A landscape with many valleys, sampled at points; each row gives a point and its height.
From any point a ball rolls to the lowest of the 2 points nearest to it. It stops when none of these is lower. Distance is the straight distance between rows; heights are no part of it.
(615) h=520: [ 85 128 110 131 106  81  78 100  92 118  82  79  83 103 113 110  95  98
  97 116  88  71 105 111 110 149  89 116  87  76 110  90 135  77 116 126
 103  92 117  80 113  46  95 108  70  79 136]
(835) h=401: [119 102  97  81 102 112 148 121  97 103  73  91 114  94  88  88 101  83
  71 101  73 122 141 111  88  77 111  81 103  74 112  87 117  98 112 114
  98  87 104 138  66  90  84  73 117  92 102]
(860) h=646: [ 99  92 100  65 124 113 119  85 100 106 113 125 123 127 114 129 105 122
  63 115 111  89 103  91  72 100  85 104 120  91 108  93 108  99 128  79
 116 111 109  83  72  71 108  61 101  94 108]
(372) h=208: [ 96 109 109  80 109  89  78  91 113 123 104 120 116 118  94 126 108  93
 101 100  91 105  97  94  87 100  74 119 117 107 116  83  95 115 126 125
 135  87 114 104 120  94 108  82 111 113  93]
(269) h=315: [ 92 120  98 118 132  86 128 127 110 141  80  96 107 106  97 104  89 101
  95 124  63 126 115 110  95 125  66  75  69 100 112  92 136  64 110 139
  93  74 111 107  62  91  93 127 106  88 137]
(1297) h=426: [107  89 106 109 102 102  76 121  85 108  80  79  73  63  84  95 136  78
 129 104  59 112 112 103  67  76 109  84 101 115  96 102 122  85 111 119
  85 109  74 105  85 121 102  82 106  95  84]
(924) h=526: [ 98  72  94 128 135 110  88 101  67  86  73  82  87  94 113  87 121  92
 105 145  96  92 110  78  70  94 118  84 111 107  89  83 113  88 121 100
  84 117  81  58  53  94 102  86 100  85 101]
(606) h=376: [131  96  64 115 105  82 130 104 120 116 114  80 113  73  65  75  94  87
  95  92  77 101  70  72 130 111 122  97  88 114  87 110  72 107  78  96
  69 122  91  83  76  89 109 123 100  98  78]
(221) h=564: [105 109 118  84  96 108  83  90  97  79  72 103 103 131 113 102  98 119
  87  87 114  77 128 115  93  98 112 116 118  82 103  92 127 124 111 105
 125  87 115 117 107  90  82  79  98  79 117]
(951) h=634: [ 95  91 111  82 127 142  85  65  86  90 107  81  70  85  68 102 121 112
  79 105 105 110  91 111 102 100  80  54 116  71 101 110 129  45 132 101
 113 110  68 111  75  95  88  93  86 108  89]
(1353) h=541: [102  73 123  89 106 126  67  69  83  83  76  83 107  98 101  83 122  95
 106 131  88 102 114 104  87  98 101  80 137  90  77 101 121  78 129  87
 101 132  88 110  70 102  99  64 105  93  89]
(943) h=546: [ 98  94  96  65 101 113 133 119 117  81 140 131 101 102  92 101  89 135
  84  76 135 121 105 104  98  76  90  76 100 112 121 108  81 112  85  66
 108  87 108 116 103 124 109 110  93 114  90]
(1223) h=118: [119 127 115  99  91  83  71 104 117  97 106  86  61  84  80 100 110 118
 112  67 118  75 109 126 115  95 117 109  90 103 108 122 117 101  99  88
 115  79  99 124 120 114  85 118  74  91 112]
(993) h=533: [124 108 111  84 103  87 101 108 109 112  74 110 106 115 120 123 118 116
 101  97  94  76 122 108  82  83 109 125 120 105  94  99 125 123 100  97
 102 105 112  89 101  87  95  83 109  85 120]
(758) h=487: [111  97 114 106 106  94 103  93 100 107 105  98  88 105 107 123 109 112
  72  88 128  89  90  97 119 107 112 108  72  88  78 134 131  76 102  61
 100 119  94  84 115  86  95 108  98 116 106]
(139) h=272: [113 100  99 134  94  70  99  98  98 130  98 100 102  98 114  69 107  71
 131 114  93 134  51  77 133 115  92 112  92 114 116 111  95 128 105 144
  64 105  72 114 122 105  93 118 121 134  82]
(878) h=398: [ 80 100 104  87  57 122 103  79  86  83 101  91 144 109 119 100  96  69
  85  91  85 102 111 109  66 107  98 117 121  63  99  83  97 116 106  97
 118 112 114 110 123  95  99  65 117 105  88]
(866) h=347: [129 111 105  93 104 105  79 122 113 103  94  82  74  67  67  92 126  99
 133  82  76 100  96 101  85  69 105  83 118 113 117 101 106 118 109 125
  89  99  66 122 111 119  98 101 100  92  83]
(531) h=486: [ 86  84 112 110  97 114  64  94  83  84  71  73 101  80  83  78 124  64
 118 115  70 100 124  98  85  90 123  99 104 103  67  97 110  77 105  99
 102 114  79 105  92 115 105  73 104  91  84]
(1336) h=781: [101  86 103  91 109 119  74  71  93  89 110 103  96  90  93 100 116  98
 122  99 106 117  71  79 104  82  93  96 132 106 113 105  87 103 130  90
 102 120  67  98 112 123 125  94 107 116  62]
(933) h=207: [ 82 101 108 120 140  80  61 101  82 126 100 112  84 112 116 128 123  97
 126 129  92 114  85  79  72 102  66 106  93 119 113  94 108 100 135 121
 104 105  86  68  96  95 112 102 107 119 100]
(1370) h=408: [123 125  59  71  92  75 156 141 131 136 124 113 112  79 105  97  97  94
 107  63  90 111  94  92  79  68 106 103  98 134 139  73  79 121  75 128
  96  70 128 120 121 110  64 111  95 115 100]
(679) h=407: [ 68 133 100 126  99 100  90 111 101  99  88  72  99 107  67  84  98  83
  98  97  71 114 128 117  92 130  83  92  81  82 135  84 139  79 113 141
 121  45 118 120 100  98  95 104  93  94 123]
(521) h=707: [107 121  75 132 117  97  90 111  98  90  95  79  87 100  76  73  92  97
 102  98 120  62  93  95 120 123 121 107  92 103 123  94 101 112  98 120
  92  71 108  82 107  76  92 118  79  57 119]
(1459) h=714: [ 89  94 104 112  78 101  88  90 117 106 110 136 108 118 119  69  63 120
 131  97 142 110  76 101 175 111 104 125 110 108 100 121  71 139  73 112
  93  98 113 117 152 112 105 121 103 134  84]
(1303) h=493: [ 57 117 118 133 116  94  73  89  97 116  87  94  97 116 124 122  97 107
  87 127  98  94 111 108  86 155  69  99  90  84  98 109 137  74 118 110
 110  99 115  60  83  72 105 105  84  91 135]
(624) h=417: [104  85  60 106 106  90 115 105 103 102 127 108 124 105  64  93  95  79
  94  84  85 110  81  69 109  99 110 117  84 124  89  92  58 102  65  84
  97 105 104  80 104 103 113 111 101 109  84]
(167) h=312: [109  95  42 105 115  94 128 100  98 106 123  85 119  71  75 106  91  85
  74 105  81 101  76  72  94 117 112  93  95  89 105  95  70  74  97 109
  76 131  75  86  74  74 100 108  90  84  71]
(1230) h=505: [ 97 104  98  66 116 108 116 108 114  76 108 122  88 117  93 110  83 141
  76  89 140  88 124 115  96  91  89  94 107 107 109 104  96 102 100  74
 120  87 112 105  97 104  97 103  87  94 117]
(44) h=282: [ 75  98  97 135 109  83  70  98  77 107 109 110  93 100 138 107 103  88
 127 125 108 105  63  81  99 108  83 106 108 112  98  99  94 109 110 117
  96 125  89  66 118  96 112 110 105 111  91]
(146) h=406: [ 72 106 107  97  75 122  72  98 104  94 111  91  96  73 108 107  82  97
 108 103  92 107  94 117 104 109  75  85 115  93  99  89  77  87 101 124
 113 116 105 124 106 106 109 106  96  79  84]
(1141) h=693: [ 77  69  93  95 107 133  91  61 102  79 102  93 118 109  83  82 107 111
  64 129 113 106  96  92 124 130  98  73  96  90  82 117  90  61  92  72
 103 124  99  81  73  94 110 105 103 100  92]
(1254) h=234: [128 107  91 102  97  66 151 111 122 122  97 108 127 126  84  90  95  78
  81  79  77 109 111  82 110 103 113 125  77 109 105  98 101 113  86  97
 104  68 131 103 111  92  87 101 111 106 112]
(295) h=507: [104  85 107 114  86 105  98 106 109  69  92  76  96 102  53  52 107  98
 114  88  96 114 133 128 121  83 126  97  64 104 100 105 111  97  76  91
  96  65 105 135  96 146  91 113 100 111 112]
(1385) h=726: [104 113  83  99 130  97  82 104 119  91 102 111 101 133  73  93  83 118
 101  94 117  70 107  84 127 115 114 117  99 114 109  99 104 111  91  98
 114  67 123  79 106  91 109 110  88  81 114]
(246) h=807: [ 94  85 108  83 126 117  68  74  98  78  92 123  90 127  82 102 135 125
 133 108 100 108  88  78  84  70  85  97 130 134  95  96  90 121 130  74
 114 105  71  85  93 127 126  83 113 122  82]
(22) h=464: [ 94  73 102 107 107  98  90  97 108  70  93 107 101 122  36  60 116 114
 118  89 106 118 108  97 142  87 123  96  79 119  94 117 100 102  89  81
 100  70  94 107  99 146 113 114 100 119 104]
(270) h=637: [108 102  78  82 103 100 154 110  87 101 120  94 106 107  94 117  98  88
  50  62 113 104 123  87  68  84 119 106  91  77 126  84 105 101 110  87
 117  84 112 115 106  76  83  72  89 107 120]
(1083) h=302: [104 106 113  69  64 111 126  68 100  93 124 122 138 125 119 119  74 110
  75  84 105  83 103 107 107 121  95 130 111  83  92 109  90 111  75  65
 109 106 128 108 138  73 106  71 110 108 103]
(1341) h=720: [ 62  96  98 106  73 138  64  58  96  69 100  90 124 108  73  77 105  90
  92 112 105 102  85 107 124 132  99  87 102  72  85  99  80  69  91  97
 115 108  97  91 102 108 115 105  97  97  96]
(836) h=446: [109 121  77  85  83  84  87 123 112 123 115  91  94  72  94 133 103  93
 125  86  71  62 100  96  89  80 105 124 110 124  94  85  80  98  84 104
  96  90 123  78 140  75  93 111  80  81  98]
(428) h=476: [124  67  81  97 122  98 134 100  93  99 109 102 118 106  76  85 119  60
  79  96  80 134 102  59  77  88 108 102 102 104 104  91  89 110  93  84
  86  96  82  96  71 104 115  68 117 117  78]
(818) h=453: [ 89 110  97  61 102 127  86 121 115  73 110 111  90 106  95 134  95 132
 101  87 119  68 122 112  76  90 100  88 129 102  87  89  99  99  84  81
 114 105 109  89  98  95 110  87  65  70 116]
(1003) h=285: [112 116  85  94  80 100 142 114 110 117 105  88 134  92  86 106  88  72
  75  78  60 101 116 102  88  94 111 115  92 101 101  83  85 103  84 105
 109  80 134 119 103  87  92  97 108  90  95]
(423) h=687: [107 119  93 142  83  78  82 102  89  97 104  83  79  80 104  69  86  95
 117  93 134  66  70  99 133 120 137 109  95 100 106 110  89 108  95 112
  79  98  96  88 129  87  88 116  79  83 101]
(1140) h=382: [134  91 100  81 142  80 104  98 108 107  98 118 105 123  68 122 127  96
  99  83  89  87 112  67  82  76 115 122 109 123  88  95 113 112 113  61
 100 102  90  59  93  71 109  73 104 115 111]
(148) h=741: [ 85 126 116 109  98 100 100  96  88 105  87  97  83 109 137  91  68  99
  78 106 121 117 100 131 103 127  78  89  84  60 135 106 129 107 128 140
 107  75 114 138 100  95  73 104  96  96 112]
(1192) h=618: [110 114  95 104 102 105 128  94  72  95 104  75  89  96  86 109 110  79
  61  59 118  84 116 100  92 106 122 111  80  55 133  98 123  92 120  94
 117  84  92 107 110  73  78  77  73  92 104]
(904) h=663: [109 102 110 114  91  98  90  92  94  91 115 117  75  86 105  73  98 129
 122  89 157  84  55  96 161  99 136  98 107 107  99 126  79 133  93  87
  86 126  76 102 132 121 105 117  90 125  80]
(93) h=723: [115 114 117  98 106  92 101  97 105 106 102 110  79 112 108  83  91 119
  88  97 137 117  89 117 131 108  98  98  78  81 130 121 122 113 122 111
 108  79 104 134 120 112  76 116 105 106 102]
(1357) h=867: [ 88  84 124  93 154 113  69  98  87  92  67 103  61 108 104  96 130 126
 119 127 108 110 120 114  75  84  79  71 104 117  90 102 133  90 132  98
 100  95  71  97  54 124  98  98  95 100 109]
(575) h=388: [126 108  86 106  95  84  94 112  91 122 101  81  99  83  87 104 100  80
 113 101  83  85  86  92 100 104 113 123 108 100 101  99  96 101  99 119
  85 114 100  93 121  63  93  97 103  86  86]
(1032) h=443: [ 91 111  70  86  81  76 115 139 120 128 121 107 114  81 101 112  91  87
 125  67  75 107 104 100  82  75  99 117  95 125  97  68  67 105  59 119
 112  67 138 109 134 123  80 118  95 103 105]
(383) h=393: [ 69  90  80 109  78 107  95 113  99  77 110 100 107  91  95  99  83  90
 125  87  95  94 104 108 102  87  97 103  86 118  68  85  55  95  41  89
 105  94 102  80 123 128 118 120  89 101  97]
(651) h=367: [ 85  94 111  91 107 117  59  69 101  69 104 106  76 105  96 123 110 135
 103  87 121  69 110 107  98 110 101  95 104 100  76 113 101  87  91  58
 129 108  75  75 111 104 113  98  74 101 114]
(1009) h=157: [100 103  95 113 109  83  95 113 114 111  83 120  97 116 105  81  92  99
 122 117 106 128  83 101 109  86  76 105 100 116 117  93  96 123  93 132
  95  64 118 100 104 128 107 122 117 102  98]
(1022) h=899: [ 97  80 119  83  82 106 102 104  99  92  97 122  78 103 140 106  94 126
  94 114 129 129  99 121 110  87  75  89 101 116 103 129  93 112 107 101
  96 125  91 121  95 135 109 112 117 122  83]
(173) h=362: [ 81 116  89 128 115 108 114 115 102  92  70  81  97 103  74  63  97  85
  90 118  68 127 135 113 103 126  79  66  66  88 102  85 132  60  97 131
  95  71 107 123  60 100  90 103 104  87 130]
(1328) h=239: [ 85  92  96 105  87  99 116  72  97  91 117 113 134 135 103 103  89  95
  72  92 101  99 110  93 108 121 109 123  86  85  86  99  85  98  76  68
 110  88 114  87 120  98 114  88 122 112 105]
(605) h=330: [151 104 112  84  94  60 156 149 126 140  93 103  81  93 106 104 106 112
  97  72  94 112 107 104  95  71 116 111  77 117 108 110 130 127  96 104
  80  75 119 130  85 118  65 120 107 110 125]
(661) h=261: [122 116 115  94 100 102  84  89 103  73  97  95  79 107  81 109 112 128
  97  73 132  59 120 112 105  90 133 118 102  95  79 119 121 103  81  45
 122  90  81 104 116 101 103  96  71  91 117]
(63) h=327: [ 77 108  78  86 107 118  93 114  89 100 126  90  88  64  90 109  98  95
 103  98  94  99  94 110  74  85  91  68 118  96 115  82  89  70 102 112
 101 113  81 104  89 109 107  97  74  81  80]
(1099) h=409: [ 79  84 103  99 103  94  74 104  86 104 104 108  89  90 151 139  92 109
 109 125 115  72 101 110  61  94  76  97 119 100  86  98 107  89 111  96
 115 121 102  66  79  98 109  90  99  93 113]
(377) h=439: [135  89 120  84 121  94  92 107 106 113  83 117  90  97  87 135 136 106
 118 108  74  82 116  90  71  60 124 110 129 136  66  96 115  96 109  63
  99 126  74  71  82  82 107  72 104 103  98]
(767) h=550: [ 93  93  82  89  64 123 116 116  89  63  99  82 119  86  96  91  93  87
  95  71  95  85 139 109  56  74 126 115 108  89  85  77  72 119  60  85
 105  92 116 104 108 102 111  67  93  90  99]
(79) h=336: [109  96 117  82  82  92 137 123 103 106 110 121 100  97 152 144  73 119
  81 104 110  81 114 121  86  93 107 103  96 111  68 109 103 115  75  71
  90 127 114  89  81  95 102 102 101  97 125]
(163) h=669: [ 95  81  97  82 123 122 105  74 106 104 111 112 119 110  86 116 109 103
  63 122  89 104  90  78 104 114  85  92 110  90  94  99  90  67 117  83
 100 129 108  78  73  70 117  88 106  96  92]
(104) h=483: [106 102 104 120 129  97  72 117  78  99  75  75  72  80 102 105 129 101
 122 101  88  76 112 108  73  95 109  94 106 109  97  87 126  86 114 100
  91 106  76  85  71  95 100  97  84  74 114]
(1295) h=240: [137 124 107  83  98  91  93 112 121 100  90  88  70  84  77 101 119 108
 129  66  99  77 111 114 100  69 127 107 120 109 125 104 119 126  95 101
  97  79 101 136 118 106  73 105  80  81  84]
(775) h=558: [108  62  91 124 119  99 107  92  61 114  80  87 104  91 137  88  99  81
 116 138  87 102  85  75  83 105 110  93 119 102  91  90  91 106 119 106
  67 143  87  70  57  86 103  91 115  94  73]
(633) h=629: [125  99 111 115  90  92  75  81  79  91 106 100  72  87 133  84 112 115
 116 106 143  76  64  90 134 103 131  97 121 103  93 128 101 120 120  75
  77 140  61 100 104  90  89 116  84 108  78]
(151) h=456: [ 54  99 104 124 114 104  64  91  90 102  97 105  97 105 128 126  92 125
 119 125 109  93 103 119  84 122  61  95  98 105  79  98 103  69 102  97
 122 104 107  62  87 105 119 107  86  92 117]
(77) h=324: [ 72  76  87  99  93 108 102 129 110  81  98 111 102 103 108  97  78 121
 117 126 107  99 102 104 116  82  92  84  89 122  63  96  65  96  60  83
  93 110 111  78  83 132 124 117  94  92 104]
(109) h=276: [ 99  78  99  92  82 109 146 110  95  92 125 115 131 108 134 118  83 105
  83  96 107 104 109 105  77  93  97 103  95 108  71 111  86 101  68  43
  95 131 103  84  88  96 111  81 110 111 105]
(1122) h=829: [103  78  97  77 131 117  98  91  86  80 101 119  89 113 108 100 118 121
 102 113 127 112 100  92  66  74  80  84 131 113 119  90  86 119 129  89
 106  96  85  99  71 129 114  80 101  94  84]
(980) h=608: [ 98 124 116  69  90 107 124  94 102 124  88 109 120 112 114 121  85  87
  63  97  71 109 120 108  90 110  76  96 104  61 118  83 122  92 129 127
 122  95 123 121  93  69  79  79 118  95 108]
(813) h=462: [105  88  83  90 124  99 127 111 117 103 125 118 129 109  54 105 114  77
  78  92  76 115 107  68  73  84 114 120 104 122  94  78  71  99  88  80
 117  92 105  77  81  91 127  68 105 111  89]
(894) h=848: [ 80  95 115  63 137 117  86 101 105  87  88 121  81 117 112 127 113 135
  89 124 123 101 126 115  66  69  76  82 117 117  99  96 121  96 117  83
 124  94  87  95  63 126 104  87  89  89 112]
(138) h=395: [104  96 123 113 107  58  95 119 113 135  87 108  93 118 121 117  98 105
  97 114  80 132 117 115 100  98  64 103  60 119  93 114 130  85 102 112
  98  87 108 103  91 109  99 119 110 123 119]
(277) h=349: [122 106 106  79  87 103 126 106 116  93  89  89  98  89  74  91  99 105
  77  74  78 108 130 110 103  87 122  88  97  89  99 108 100  99  92  89
  95  96 116 129  90  94  97  90 107  87 100]
(638) h=664: [121 118 108 104  81  88  79  98  97 100  91  99  79  88 126  87  86 114
 128 105 124  57  74 110 140 111 130 113 119 105  86 120 101 128  97 102
  83 125 102 103 126  75  99 118  82  84 101]
(132) h=491: [125  86 104  82 108  94  88 107 104 101  77 103  91  97 117 134 119 115
 115 129  76  67 116 102  80  90 113 103 138 120  67  97 110 109  99  87
  82 138  96  69  73  72 109  90 107  76 109]
(601) h=284: [141  94 100  91  92  50 147 126 125 143 102 102 102 111  95 103 108 106
  88  83  87 112 102  84  98  74 111 125  78 129  79 108 111 125  85  76
  87  85 130  99  94 102  84 112 112 129 123]
(1203) h=334: [145  76  94  76 118  63 128 112 118 118 103 124 106 125  82 101 109 107
  95  79  87 101 106  68  89  73 105 128  90 139  78  96 112 140 108  61
  81  94  97  71  86  97  97  99 114 128 123]
(124) h=545: [ 88 131  83 114 103  96 102 101  83 121 112  84  95  93 103 127  86  87
  85  93 104  78  90  96 100 130  93 109  94  60 133  84  99  87 118 130
 113  90 109  90 120  45  87 104  77  74 106]
(1158) h=625: [ 84  99 120  95  98  99 129  94  88 121 105 114 128 109 136 135  93  95
  64 113  96 100 111 107  69 114  75 107  93  70 101  96 104  87 117 102
 125 108 118  96  87  81  89  72 119 100 116]
(180) h=402: [112  73 124  97 118  92  83  93 119  84  89 117  98 127  63  95 117 128
 120  99 102 103 102  83 119  77 104 101  89 138  74 121 102 116  89  65
  93  94  81  82 104 132 119 118  99 128 101]
(1057) h=114: [ 87 110 114  86 122  82  80 113 107 134  90 127  98 110 123 137 114 117
 116 116  81 118 103 104  66  90  58  86 116 113 116  81 109  95 126 122
 129  94 110  97  84 100 103  93 116 109 108]
(1274) h=383: [103  89 108  91  78 102 132  72 105 125 137 106 117  92 113 129  90  94
  74  75  97 113  72  91  99 111  95 110  93  85 108 118  81  90 100  71
  93 141  80 109 126  80 107  86 107 130  75]
(1422) h=743: [ 76 105 103 100  55 131  81  77  95  60 106  73 113  97  86  69  89  87
  96  96 116  95 108 127 126 120 128  91  87  74  97 106  89  90  80 102
 113  97 108 120 119 116  92 100  94  87  99]
(346) h=588: [107  80 125  76 113 137  84  55 100  83  95  93  89  92  65  91 125 108
  92 111  82 112 104  92 108 101 107  75 119  91  82 124 117  69 129  75
 104 127  75 128  74  92 103  88  93 103  85]
(1053) h=793: [ 77 109 102  94 107 137  65  54  74  70  99  86  89  93  86  54 100  92
  99 115 122 117  79 114 134 134  90  65 123  64 125 101 106  81 135 134
 104 103  85 124  94 108  97 102  99  90  94]
(462) h=353: [ 90 124 100  80  52 119 129  77  96  86 117 105 134 100 123 106  74  78
  84  78 109  89 103  97  92 110 102 123 117  72 119  86  77 124  84  98
 112 105 134 123 136  81  95  73  99  96  94]
(68) h=511: [ 73  94  91  93  83 129 101 124  96  74  87  82 106  90 120 105  95 101
  92 100  97  82 131 120  57  85 108  85 109  80  82  81  88  93  88 103
 113 109 121  97  85 111  99  75  94  66 105]
(597) h=182: [106  88  76 115  95  79 148  94 107  93 115 111 143 139  85  82  88  68
  58  88 107 115 114  82 121 120 107 133  73  90  93  97  77 109  56  80
 112  66 133 104 112  97 101  98 116 123 105]
(5) h=756: [ 69 120  88 109  97 119 113 100  84  84  83  94 110 118 118  90  77  79
  70 126 116 126 125 117  97 128  61  73  88  55 129  81 112  91 124 135
 115  70 115 124  71 105  83  88 108  96 117]
(1364) h=569: [ 91 112  85 124 107 103 114 100  74  98  72  93 123 111 128  96  94  82
  87 136  92  79 111  89  83 123  95 108 118  75 110  66 100 100 104 142
  91  97 128  82  65  72  99  89 110  60 115]
(1454) h=447: [ 88  99 106 110  82 111  98  69  78 106 119  92 121  97 105 123 113  68
  84  83 100  93  88  78  67 108  98 116  98  68  96  93  95  85 100  91
 130 102  92  90 121  80 107  72 106 120  92]
(891) h=590: [104 118 113  90  92  99 109 104  99 110  63 103 119 118 135 123  92  89
  90 117  77  84 106 107  85 120  86 115 122  73 114  87 116 122 129 150
 108 105 130 100  86  55  89  80 120  69 113]
(252) h=557: [ 81 112  84 136 101 106  97 124  95  75  78  65  87  77  96  55  87  97
 125 123 110  95 110 120 124 114 117  73  67  93 110  98  99  89  80 131
  76  79 105 114  90 125  87 127  92  65 123]
(393) h=356: [ 93 111 117 107 128  74 106 117 104 128  67 112 100 122 120 104 100 105
  78 116  83 123 119 106  99 121  64 100  65  92 117  97 153  87 128 135
 110  60 112 117  84  93  77 108 111 111 131]
(856) h=489: [ 91 102 107 111 122  99  80  78  71 107 123  91  95 104  92 128 124  87
  90  75 111 100 102  90  81  88 107 120  90  85  98 102 114  71 112  73
 128  86  70  77 121 103 102  81  91 123 101]
(249) h=442: [128  89  81  94  96 103 167 120  98 108  88  99 129  96  96  71  97  73
  76  98  72 139 113  87  76  85 104  91 109  95 113  87  99 114  98 101
  67  98  91 125  71 108 106  82 131 103  82]
(807) h=692: [ 86 105 120 130  66  78  67  97 107  98 117 115  79  93 123  90  83 110
 144 100 141  94  73 105 145 101 117 111  95 107  90 117  81 125  80 105
  96 103  99 111 161 129  94 126  94 128  84]
(1213) h=455: [ 79 110  86  94  67 101  88 119 124  99 130 106 106  79  84 115  81  92
 135  67  91  88  99 106 106  79 102 112  85 124  81  94  64  96  57 106
 117  76 127 121 149 125 104 129  80 113  94]
(1316) h=782: [117  96 110 104 100 108  81  90 104  88  92  88 111 122  59  64 106  82
 111  96  94 106 107  92 110 107 113 114 106 100 108 107  97 109  96 103
 109  75 110 114 122 104 107  89 121  97  97]
(317) h=31: [ 92 117  94 138 106  89  76 128 115 124  93 103  86  84  97  71 102  95
 155 125  97 130  71  91 111  98  69  98  90 123 122  90  85 121  89 163
  68  77 100 101 112 127  97 136 106  98  96]
(936) h=544: [ 98 109  89 107  81 110 128 127  87  90  76  66 110  85 123 111  85  83
  87 106  79  83 127 113  77 102 111 100 106  74  89  75  97 100  94 126
  84 109 114 107  80  83  89  90 112  71 110]
(46) h=518: [107 101 115 116  76  97 106  85  93  91 112  90  92  90 119  91  89 118
  81  92 137  91  96 120 133 114 127  88  66  83  85 133 109  91  93  81
  97 115  91 112 105  96  90 116  94 103 106]
(744) h=519: [ 85 107  85 136  81 111  70 110 105  83  89  79  96  72  97  54  92  86
 138 131  85 105  82 114 132 123 104  84  90 108  88 106  74  94  74 145
  78 101 101 114  96 123 106 134  94  66  88]
(1101) h=500: [109 107  92  87  85 112  94 113 114  87 107  95  98  81  90 121  90 115
 115  81  91  58 104 110 100  99 117  98 128 112  79  96  81 102  82  83
  91 113 103  85 117  80 112 105  81  72  98]
(804) h=354: [ 78  89  87  98  87 100  81  96  76 101 111 111  97  94 136 121  95 106
 117 120 106  94  88  95  74  89  87  96 127 115  90  90  73 104  98  82
  93 130  91  78 103  99 119  85 104 103  80]
(485) h=171: [ 91  97 103 122  96  91  79 108 106 109 104 100  78  83  87  73  98 101
 145 108 101 137  56  98 127  91  80  93  89 122 120 104  83 105 107 145
  76 105  75 114 125 140  97 128 106 123  66]
(817) h=477: [109 113 128  85  67  91 122 111 115 111 124 102  92  90 106 109  93 127
  74  66 117 107 103 131 115  98 107 104  70  79  91 136 108  89  90  81
 104  99 115 128 122 109  86 109  88 116  99]
(1257) h=700: [ 90 116 117 112 121  90  75  87 117 113 107 118  84 112  78  93  90 108
  94 103 110 122  75 105 139 127  74  97  83  97 127 117 113  84 128 127
 103  83  89 130 113 102 104 135 100 124  95]
(926) h=883: [ 92  84 133 101 121 103  84  98  87 100  86 102  74  91 128 109 108 117
 112 117 105 130  97 109  89  83  68  74  95 108 108 116 126  92 133 101
  95 109  69 111  78 132  99 112 117 122  98]
(364) h=468: [ 76 111  74 112  83 103  87 122 116 103 110 101 100  64 111  97  88  95
 132 117  77 102  80 105 116 100  86  84  98 110  89  93  56  83  72 134
  89 117 103  99 109 109 113 136  87  74  88]
(538) h=589: [110  95 115 102  92 117  71  71  81  81  75  83  86  83 122  79 110 102
 107 115 111  75  87  98 115 108 121  81 129  87  91 108 111  97 115  85
  95 139  70 106  96  95  96  95  87  83  86]
(326) h=333: [113  94  95  88  85  86 141  97 104 119 147 120 123  92 132 144  90 101
  83  81 103 104  78  86  82  94  99 113  97 118  85 104  84 102  80  58
  85 140  87  77 110  89 110  89 111 136  92]
(1178) h=370: [149 113  85  83  96  64 150 146 120 145  95  91  99  81  91  91 103  86
  96  72  68 111  98  85  83  71 113 113  89 113 122  82 117 126  92 118
  65  72 113 115 118 102  55 118 106 108 109]
(232) h=594: [119 115 111  87  95 116 103  79  89  92  97  96 100 100 105 120 103  96
  75  69 111  69 108 100  82 101 113 117 117  60 116  85 117 107 120  83
 119 112  95 103 109  53  94  67  93  84 109]
(642) h=432: [120 115 111  86  60  91 135  98 106 125 133  98 101  84 105 129  85 105
  69  52  98  85  90 107 108 107 116 120  90  89 103 122  94 102  85  76
  94 125 117 116 137  70  87  90  94 114  90]
(229) h=335: [132  99 101 131  95  80 107  99  94 128  81  84  97  90 102  77  89  78
 110 113  84 107  80  87 121 117 106 106  93 100 110 117 113 114 113 131
  67 111  87 108 103  76  92 111 116  95  90]
(1319) h=531: [ 67  84 103 112 130 112  76  78  65  95 101 100  86 115 122 100 119  93
  91 113 134 100 104  94  78 101  92  92  87  93  98  97 113  86 119  79
 118 102  75  71  90 116 112  77  98 108 109]
(667) h=359: [107  90  85 107  98  67  88  91 122 123 115 119 117 112  96 117  96  93
 123 113  75 102  68  79 132 110  88 120  90 142  56 109  67 109  75  90
  83 120 103  60 112  90 112 125 113 124 102]
(675) h=387: [102  81 102  98 106  80 122 129 111 116  97 114  98 100 122 122  98 113
  94 106  94 115 109 109  91  86  87  93  82 123  77 113 103  99  89  89
 102 104 113  90  73 114  99 121 112 107 117]
(312) h=547: [106  95 101 122  93 100 101 130 107  85  79  67  98  82  79  57 108  86
 135 111  75 107 120 112 113  85 118  93  72 108  89 106 106  97  79 128
  73  72 104 111  93 139  94 115 111  83 113]
(848) h=326: [116  78 101  88 100  87 102 112 125  92  98 125  91 118  99  88  98 127
 137  88 107 116  88  87 100  62  94 108  99 151  84 101  84 144  89  76
  82  91 100  82 109 147 114 120 115 126 108]
(612) h=751: [ 77  79  94  95  89 135  69  64  88  74 108  83  97  88  79  82 120  88
 108 105  91 103  76 101 123 105 101  72 117 101  98 100  68  76 100  89
  97 129  77 101 104 120 114 101  88 118  54]
(613) h=441: [ 74  88 120 114  94 111  72  63  79  96 120 107 102 113 112 124 104 117
  92 109 121  89  88 102 118 116  96 103  81  93  68 128 103  72  87  62
 110 109  79  72 116  95 112 114  99 126 101]
(882) h=249: [ 96  87  96 102  96  90 105 118 117  88  94 129 113 107 116  80  80 120
 125 119 116 113  85  94 127  89  95  89 106 130  94 103  71 132  70 102
  82  91 107  91  88 139 113 131 111 104 106]
(182) h=291: [ 99  98 119  90  99  78  85  91 124 117 103 129 121 122 107 127 100  98
 118 103  74 103  93  95  99 100  76 115 112 132  83  97  82 106  97 105
 104 108 102  86 115 104 117 108 122 124  88]
(1143) h=762: [ 99 115 103 105  70 120 100  86  96  76  92  89 105  98  92  64  84  78
  95 100 113 109  92 113 119 112 111 104 103  74 130  93  98 114  96 123
 104  83 116 138 124 105  92  98 113  91  82]
(440) h=770: [ 91  97  92 126 122 111 106  81  83  87  90  95 111 124  91  62  95  85
  87 124 112 134 105  98 115 123  93  88  90  69 135  96 119  92 124 122
 100  71  92 117  71 107 101  97 119 103  98]
(880) h=779: [ 96 114  98 114  96 117  79  66  83  76  90  95  91 106 101  61  90  88
 111 101 142  96  81 101 144 125 115 102 125  77 142 101 109 116 129 127
 103  92  95 116 122  95  94  97  98  83  91]
(1183) h=236: [100  96  50  89 107 100 128 116 100  99 128  93  91  70 101 110  86  97
  93  91  93  86  75  98  81  85 112  89 113 108 123  83  65 103  88 111
  84 118  79  87  88  89 106 114  68  78  83]
(1066) h=673: [104 106 110  92 117 118  89  74 120 101 117  94  90 100  53 105 107 113
  77  98 110 117  84  99 128 130  86  81  92  79 119 122 115  62 133 101
 106 104  84 118  95  88  97 116  98 116  89]

Call two points neighbours if one is among the 2 nearest of the other. Go from one point of each pair to the other, from neighbour to neighbour, staying as low as possible. Name the highest point that can't be avoided.
(109) / (1223): (46)
(818) / (317): (1101)
(68) / (1057): (767)
(597) / (1183): (428)
(1183) / (1057): (624)
(601) / (882): (1213)
(269) / (109): (138)

For each start below, name the point where the ball stops.
(1192): (601)
(148): (1223)
(1459): (1223)
(423): (1223)
(807): (1223)
(1422): (68)
(926): (68)
